A landscape with many valleys, sampled at points; each row gives a point and its height.
From any point a ball rolls to the lowest of the 3 points nearest to it. It stops when none of these is lower. Distance is the straight distance between rows; heights are no part of it.
K_775: 121  149  89  128  110  109  133  117  133  116  116  height 189
K_699: 135  122  184  140  114  167  78  173  77  132  147  height 411
K_460: 126  114  177  114  167  149  121  120  134  144  130  height 241
K_713: 129  156  77  115  94  103  125  128  124  111  114  height 145
K_177: 117  149  93  127  130  113  138  107  146  111  114  height 250
K_375: 128  114  164  108  201  164  133  95  157  145  115  height 249
K_314: 132  107  138  145  94  124  129  152  110  136  150  height 620
K_537: 122  135  118  138  168  125  150  103  163  120  113  height 491
K_64: 128  136  99  140  86  115  133  135  114  129  132  height 203
K_513: 137  100  153  145  92  130  115  170  97  134  155  height 432
K_953: 121  137  111  139  130  118  144  115  142  125  123  height 557
K_974: 120  140  113  139  148  118  148  108  152  121  118  height 520
K_327: 127  126  123  142  114  118  142  130  131  135  134  height 561
K_253: 125  158  80  114  108  101  127  120  132  109  113  height 158
K_43: 137  104  126  149  72  123  125  160  95  131  152  height 662
K_321: 126  118  185  121  140  155  96  145  107  141  143  height 386
K_933: 130  111  173  120  150  141  120  130  125  145  138  height 47
K_176: 136  111  176  139  107  147  93  175  91  133  150  height 410
K_666: 117  154  83  107  147  110  133  95  159  93  103  height 385
K_816: 129  125  138  129  171  131  149  109  156  137  117  height 358
K_13: 117  153  84  115  139  110  135  100  151  100  108  height 320
K_31: 142  141  80  129  56  112  124  152  91  126  128  height 151
K_628: 147  125  82  140  43  117  126  155  80  128  138  height 183
K_114: 126  126  127  141  128  119  143  123  133  135  130  height 673
K_614: 130  111  172  125  138  139  117  145  120  140  141  height 264
K_990: 123  136  108  142  111  116  142  125  131  130  129  height 615
K_611: 134  148  79  126  79  108  127  137  111  123  121  height 136
K_189: 128  132  128  129  186  133  154  99  169  125  110  height 436
K_510: 134  115  182  136  120  156  88  169  90  134  146  height 403
K_236: 131  116  161  112  194  154  138  101  152  145  118  height 197
K_598: 136  102  159  142  96  134  108  170  96  132  153  height 424
K_175: 123  151  71  84  144  100  130  98  162  85  99  height 565
K_544: 121  159  77  101  119  101  125  112  142  101  108  height 222
K_6: 139  148  77  126  65  108  123  146  102  123  125  height 142
K_567: 129  115  161  121  165  138  137  118  141  147  127  height 223
K_467: 133  108  172  132  118  140  104  162  105  137  150  height 429
K_351: 124  129  126  138  141  121  148  117  142  132  127  height 581
K_292: 131  120  151  119  195  147  144  103  160  143  115  height 199
K_153: 116  147  94  125  156  118  144  96  163  102  109  height 467
K_206: 131  119  157  120  182  143  141  109  149  144  122  height 93
K_587: 130  121  106  144  81  119  132  141  108  134  139  height 208
K_237: 127  121  145  130  167  131  146  115  151  140  122  height 325
K_409: 120  155  87  115  124  108  134  109  144  105  109  height 292
K_654: 131  107  154  140  111  127  121  155  111  139  147  height 532
K_673: 115  151  85  111  158  114  139  92  168  90  102  height 452
K_607: 127  119  139  140  128  123  138  130  130  140  137  height 773
K_139: 127  122  189  131  129  163  87  156  95  139  146  height 397
K_748: 129  125  112  144  94  119  136  136  117  134  138  height 289
K_960: 124  116  187  112  169  162  106  117  126  145  134  height 314
K_589: 129  112  135  142  109  121  133  143  121  138  145  height 727
K_484: 135  129  94  138  70  118  130  144  101  127  136  height 173
K_244: 126  112  173  107  198  170  124  94  147  144  120  height 301

For each start below, name the point where the ball stops.
K_775 | K_611
K_153 | K_611
K_513 | K_933
K_974 | K_206
K_189 | K_206
K_244 | K_206
